Each row is a point on a landscape with many valleys, with its height.
A ball rolls from a point to the lowest of its 2 nearest points, and stops where none of them is lower. Distance is the straight distance between rows; heights are no part of it.
zelol height 56.7: [116 135  97 120 105 110 107 139 138 158 123 106 133 106 133 172 144 131
 129 165 162 146 107 145 115]
sut height 60.7: [179 162  93 114  89 116 110 137 152 165 134 130  83 107 112 154 144 142
 161 193 142  79 102 116  78]
Bude height 55.2: [107 125 100 166 103  84  82 130 131  47 132  87 116 103 172 166 110 131
 100  74 195 192 127 104 112]
Kuv height 30.2: [154 110 120 120 135 117 164 116 128 140 193 177  89 153 112  46 120 147
 100 125 106  52  76 100 152]
vuz height 39.1: [190 141  99 147 153 120 151 119 149 161  90 167  35 108 123  97 120  99
 162 161 101  78 152 124 112]
Kipas height 22.2: [ 97 183 160 129 104 147 136 135 131 148 120 111 202 142  94 129 175 150
 178 140 142 109 149 146 104]
rupi height 37.4: [197 122  95 130 137 116 148 111 135 182 153 177  76 139 100 106 124 121
 130 180  32  92 155 112 143]
nit height 28.9: [121  72 140 144 183 119 127 159 102 105 126 145  61 105 181 140  75  85
  90  93 114 167 199 129 130]
Bubo height 52.7: [164 107  90 128 148  98 112 145 118 109 167 163  56 106 161 106 108 125
  75 115 161 115  62 102 140]
Giz height 60.8: [171 173  95 126  92 137 112 122 156 152 128 145  86 111 107 136 168 149
 200 194 135  50 115  98  86]
buru height 75.0: [ 87 136 152 106  97 131  96 142 137 108 114  76 167 116 107 166 135 135
 147 147 175 147 119 144 100]
Kager height 56.2: [111 126 203 100 121 176 140 170 102  86 145 106 112 112 103 113 115 109
 186 112 167  51  98 141 102]
Nevo height 36.5: [197 115 137 121 135 132 153 111 130 170 135 163  98 142  84  92 121 121
 165 175  57  66 148 116 136]
momup height 19.2: [114 146 118 125 102 140 136 131 121 115 178 123 127 134 108  75 131 152
 131 105 178  63  49 112 117]
datup height 77.3: [111 131 157  90  96 146 114 135 123 119 120  59 176 131 108 164 120 129
 142 148 143 125  89 159 115]
Dide height 26.8: [138 136 108 137 122 128 153 111 118 131 198 168 124 159  96  55 136 163
 128 113 121  63  68 104 151]
Tamed height 10.4: [ 90 154 125 144 110 139 143 111 118 130 166 128 177 158  99  82 174 160
 136  97 140 104 107 102 138]
ful height 52.2: [122 134  99 127 108  85  88 128 135 152 104 108 142 102 143 191 135 121
 108 151 150 189 148 151 123]
galar height 82.8: [113 130 143 118 125 140 134 140 122 132 140 118 129 119 106 123 131 126
 150 135 145  91 111 142 120]
Rizud height 54.3: [140 107 150 118 135 112 120 121 128 177  93 127 188 140 125 155 122 127
 101 147  69 175 187 150 145]
Sata height 18.7: [105 182  57 168 120  79 108 127 132 135 123 128 146 115 141 150 174 127
 104 117 162 188 133 116 126]
togu height 22.5: [145  80 153  95 114 163 145 115 101 120 185 141 127 168 107  76 122 147
 102 118 102 103  45 124 172]
vebek height 69.2: [108  81 173 115 114 163 127 103 115  86 130  79 186 181 145 140 135 157
  92  86 108 185 134 137 161]
sesog height 40.8: [141 128  87 117  91 120 118 102 132 135 177 147 120 149 130 107 135 155
  96 113 150 110  51 118 129]
Pami height 35.4: [169  86 162  98 134 146 163 120 124 168 164 141 106 136  83  87 109 109
 149 153  62  54 121 133 148]
parob height 25.2: [102 130 108 135 102 139 123 113 136  98 168 135 151 152 107  84 144 162
 122  80 191 101  47  91 122]
gor height 37.7: [120  79 155  96 100 168 107 115 115 109 121  87 149 171 113 125 129 152
 100 105 140 144  50 136 152]
gim height 57.2: [100 118 175 122 139 169 166 161 112  86 158 130 110 125 108  75 122 118
 166  88 160  55 105 123 123]
bomag height 50.2: [153 145  64 128 114  89 111 136 120 171 108 141  92  86 141 184 134 116
 120 166 112 152 130 139 120]
lorur height 45.9: [112 104 147  96  89 154  95 119 116  95 134  74 161 145 118 145 138 146
 121 108 183 141  46 134 124]
kegub height 57.8: [130 114  69 145 169 102 123 145 129 104 171 182  53 104 173 103  99 110
  84  82 142 112  79  92 135]
Lorel height 37.8: [149  58 177  86 155 156 142 139 103 119 141 114  96 121 129 142  70 110
  99 135 103 128 119 144 152]
met height 49.2: [119 161 127 165 156  88 131 147 147 114  70 160 113  93 183 170 143 100
 128 117 149 182 222 137 115]
muma height 33.8: [113  86 125 105 129 131 102 119 126 116 122  93 118 126 151 174 103 130
  82 122 141 170  98 131 144]
defit height 42.1: [119 120 122 161 180 104 135 141 134 119 105 159 104 107 167 147 103  92
  93 102  96 184 226 118 135]
lig height 22.0: [138  61 150  80 131 149 105 108 121 121 120  92 129 147 160 169 102 127
  81 143 108 163  75 143 161]
gabal height 58.3: [ 85 149 135 153 149 161 157 139 120  79 162 145 100 133 118  54 125 129
 172  77 172  47  90 112 115]
kar height 16.4: [ 71 182 127 153 116 141 135 120 135 126 138 121 189 147 101 106 163 145
 164 121 165 119 128 121 118]
linik height 59.7: [120 174 117 148 114 161 145 116 135 139 141 152 106 132  97  88 157 136
 193 140 128  51 120 127 103]
bupor height 17.1: [113  68 165 132 152 120 143 138 104 101 129 122 109 121 175 144  63 101
  74  98  99 165 200 127 142]
Baz height 52.1: [ 94 148  99 159 158  82 110 148 136 110  90 151  82  79 167 187 127 102
 131 127 163 181 196 135 112]
Nore height 81.2: [181 125 134  92 109 128 126 126 130 197 108 109 165 128 126 142 130 143
 142 189  64 150 149 142 132]
peror height 31.8: [133  70 177  78 141 163 124 114  97 129 124 109 129 137 118 145 104 122
  96 153  91 141  90 151 153]
Zam height 43.7: [132 145 113 143 154  93 128 140 131 161  98 144 152 118 167 176 147 115
 117 142 103 187 193 142 136]
Nak height 34.4: [143  61 150  80 148 148 148 132  99 118 164 131  91 128 126 110  84 118
  83 123 102 105  76 144 173]
muko height 55.0: [101 108 184  93 116 162 129 167 114  86 140  86 127 112 106 113 126 123
 147 103 177  81  77 145  97]
Domar height 36.8: [158 161 196 126 131 148 136 145 141 130  59 120 157 117 111 122 144 119
 227 150 132  95 179 173  80]
zuga height 59.3: [142 167  73 118  83 106 102 133 138 147 127 115 111  98 130 164 140 138
 144 170 154 111  91 128  90]
naz height 44.7: [113 103  96 169 146 119 122 132 125  89 150 128 129 136 162 115 104 131
  73  66 121 193 129  92 151]
menen height 37.5: [174 169 164 128 156 155 136 132 150 116  39 133 119 107 115  97 142 114
 229 147 145  97 183 178  95]
ror height 31.7: [132  79 198  86 148 141 128 149 115 124 103 104 149 123 128 161  81 111
 117 120 109 141 183 164 129]
Fizi height 80.5: [173 108 176  79 117 162 127 136 129 168 107  98 163 129 115 148 116 123
 142 181  71 142 126 154 117]
bigiv height 38.3: [202 127  96 123 153 103 161 110 141 175 137 173  37 124 123 111 108 113
 133 169  67  72 144 112 132]
Totom height 29.8: [144  65 152  87 109 160 124 114 112 110 159 110 124 165 122 117 115 142
  99 122 119 128  28 140 166]
mimaf height 65.7: [107  79 208  94 117 154 131 113 109  83 125  80 179 160 141 150 108 134
  82  98  99 167 171 140 151]
rak height 23.2: [ 97 162  71 181 136  89 122 126 144 123 133 128 162 129 152 148 159 121
  96 105 132 204 157  96 142]
nutem height 63.0: [ 86 158 107 170 107  96  96 142 144  66 135  96 157 119 161 162 136 138
 104  83 193 200 147 101 110]
mika height 32.1: [126 208  63 160 106 118 124 111 134 173 116 152 120 135 123 124 178 140
 168 155 131 104 151 113 110]
solaz height 51.1: [152 121 118 126 132 112 128 107 128 192 132 138 160 144 127 130 136 134
 100 151  73 164 154 133 163]
nuv height 50.5: [118 124  86 172 145 109 114 152 127  76 157 140  86 108 166 113  89 128
  77  77 146 166 105  90 131]
bon height 59.2: [ 88 156 124 136 151 154 166 123 134 113 146 156 109 140 103  63 143 125
 180 108 134  45 117 126 120]
Nokul height 47.0: [147 106  86 119 125 110 117 121 123 108 170 140  94 127 142 110 120 132
  69 116 165 122  36 102 133]
bive height 38.9: [178 143 128 148 167 149 157 133 139 147  86 171  61 113 116  84 114  91
 180 144 111  61 158 144 126]
fen height 33.6: [156  96 137 109 144 134 178 108 118 143 187 170  85 144  92  68 109 116
 138 133  81  41 110 120 165]
Ravok height 23.4: [135 151 118 123  94 146 143 112 118 115 190 152 110 156  92  75 151 168
 142 126 156  45  68 109 119]
bidev height 30.3: [130 200  80 172 124 107 137 110 153 194  96 152 150 143 112 113 180 137
 160 141  93 126 183 119 131]
zek height 30.9: [101 146 108 167 139 116 134 126 139 130 126 134 166 143 164 129 139 113
  92  97 116 185 192 106 138]
kemi height 55.8: [123 107  81 163 139 106 111 177 127  71 162 173  53 105 165 104  88 112
  90  61 162 142  92  84 127]
makev height 36.6: [129 156  71 127 102 115 124 111 127 153 170 143 115 146 117 107 159 156
 117 143 137  99  90 107 132]
zavin height 32.9: [ 90 152  86 151  99  95 101 119 133 126 126 111 168 129 146 163 152 145
 100 115 156 168 107 121 128]
metef height 72.2: [102  92 142 118 127 153 132 103 117 107 151 110 169 185 129 108 131 145
  85  92  91 172 112 120 181]
tufoz height 47.8: [117 110  96 133 139 114 138 105 130 149 136 121 156 140 135 135 124 128
  88 132 103 172 128 121 166]
Ragi height 54.6: [115 156  76 153 155  89 122 146 125 133  81 170  68  84 157 167 131  94
 133 140 145 167 157 137 114]
figin height 28.5: [127 176 122 164 130 127 136 116 146 180 109 153 161 139 110 115 159 127
 166 140 120 129 181 129 118]
sado height 72.3: [ 81 149 157 129 118  99 109 147 135 100  96  95 151  97 136 173 143 133
 154 138 197 156 140 145  93]
fudo height 79.2: [136 115 170  74 109 163 118 128 130 130 124  86 169 138 100 162 116 129
 141 156 105 141 107 155 134]
zik height 82.2: [148 129 139 125 129 135 143 126 133 160 141 120 143 129 102 125 135 125
 155 150 102 102 125 142 117]
keto height 38.1: [146 167 138 129 172 160 138 124 145 118  46 144  85  88 110  98 110  93
 204 133 156  82 170 172 113]
ziv height 3.8: [ 97 150 139 129 119 147 153 104 123 139 153 124 204 169  96  91 161 157
 130 107 106 141 123 115 163]
Tofev height 32.6: [107 119 116 150 113 145 109 114 133  95 148 118 154 154 135 103 131 149
 106  79 163 143  67  95 146]
dav height 28.6: [133  62 162  90 139 164 157 110  86 122 174 132 124 146 117  89  97 130
 104 130  80 114  89 130 177]
tev height 52.6: [129 137  89 138 136  77 106 155 128 134 106 149  73  69 150 182 125 102
 131 163 155 156 119 143 104]
Mabu height 37.1: [121 108 122 161 185  90 136 144 117  91 105 172  57  95 180 157  88  94
 113  97 126 163 207 132 125]
Gosod height 60.2: [149 188 109 132  94 150 152 120 154 137 142 137  98 138  96 100 157 150
 188 178 130  34 119 104 103]
zimot height 51.8: [103 103 184  93  96 160 111 143 108  77 144  72 158 140 100 133 125 146
 126 100 178 114  80 126 128]
vufu height 46.9: [117 158 124 165 176 110 128 137 151 156  72 157 133 120 160 152 148 103
 140 130 120 166 204 139 120]
fuvaf height 57.7: [120 114 184 118 145 129 128 125 146 139  98 118 192 152 152 144 132 134
  88 134  96 180 202 144 139]
negig height 42.8: [122 134  70 139 130  96 101 109 125 144 134 124 136 130 140 135 137 140
  85 121 133 164  99 119 140]
Budu height 47.6: [145 151  94 133 128  95 109 140 135 173  93 136 134 104 142 185 148 118
 122 168 121 173 165 151 100]
fek height 26.4: [126  76 170 114 163 125 143 134 121 113 114 116 133 114 132 146  64  99
  97 111  94 139 176 133 126]
pel height 61.4: [110  98 195  95 117 153 125 116 127 127 104  90 195 154 131 179 118 136
  99 136 105 178 176 156 132]
Nitub height 38.7: [115  91 120 148 125 149 113 112 120  79 152 110 139 143 138 112 116 148
  85  61 137 172  93  88 146]
pena height 44.9: [103 107 120 125 114 108  90 138 125  81 128  96 110 105 158 173 102 127
  94 103 181 180 100 115 128]
lir height 69.0: [ 68 160 127 154 101  95  98 128 145  92 110  92 153 112 150 169 150 140
 139 118 195 175 154 123  97]
kud height 37.0: [104 123 140 158 163 113 138 137 127 107 116 146 145 130 173 161 119 108
 102 114 119 178 212 116 128]
redaf height 34.8: [139 102 212 100 132 133 130 163 123 139  90 121 166 109 125 149 106 107
 150 155 100 126 184 168  99]
befof height 14.6: [113 133 139 122 121 155 125  98 119 151 134  94 207 171 106 137 160 170
 117 131  97 153 114 127 160]
Divu height 36.1: [150 129 213 111 122 137 125 164 136 146  57 113 181 122 114 139 141 119
 191 167 120 119 182 170  76]
mipos height 26.3: [126 169 144 132 121 132 138 128 140 169  87 126 171 130 102 125 161 132
 193 150 116 101 167 150 107]
leme height 34.1: [122 188  57 154  99 102 119 112 132 157 137 140 124 131 109 127 175 149
 132 141 132 113 112 104 129]
Zinod height 38.6: [177 170 119 156 168 160 163 112 148 119  58 165  65 100 105  71 102  90
 196 145 144  56 170 147 125]
zenif height 81.7: [173 137 113 132 107 114 134 112 137 190 126 133 149 124 107 129 137 141
 163 176  83 127 149 125 116]

For each start below, name the point where the ball stops.
zik => lig
makev => ziv
linik => togu
galar => togu
vebek => Sata
vuz => momup
Zinod => bupor
kemi => momup
sado => lig
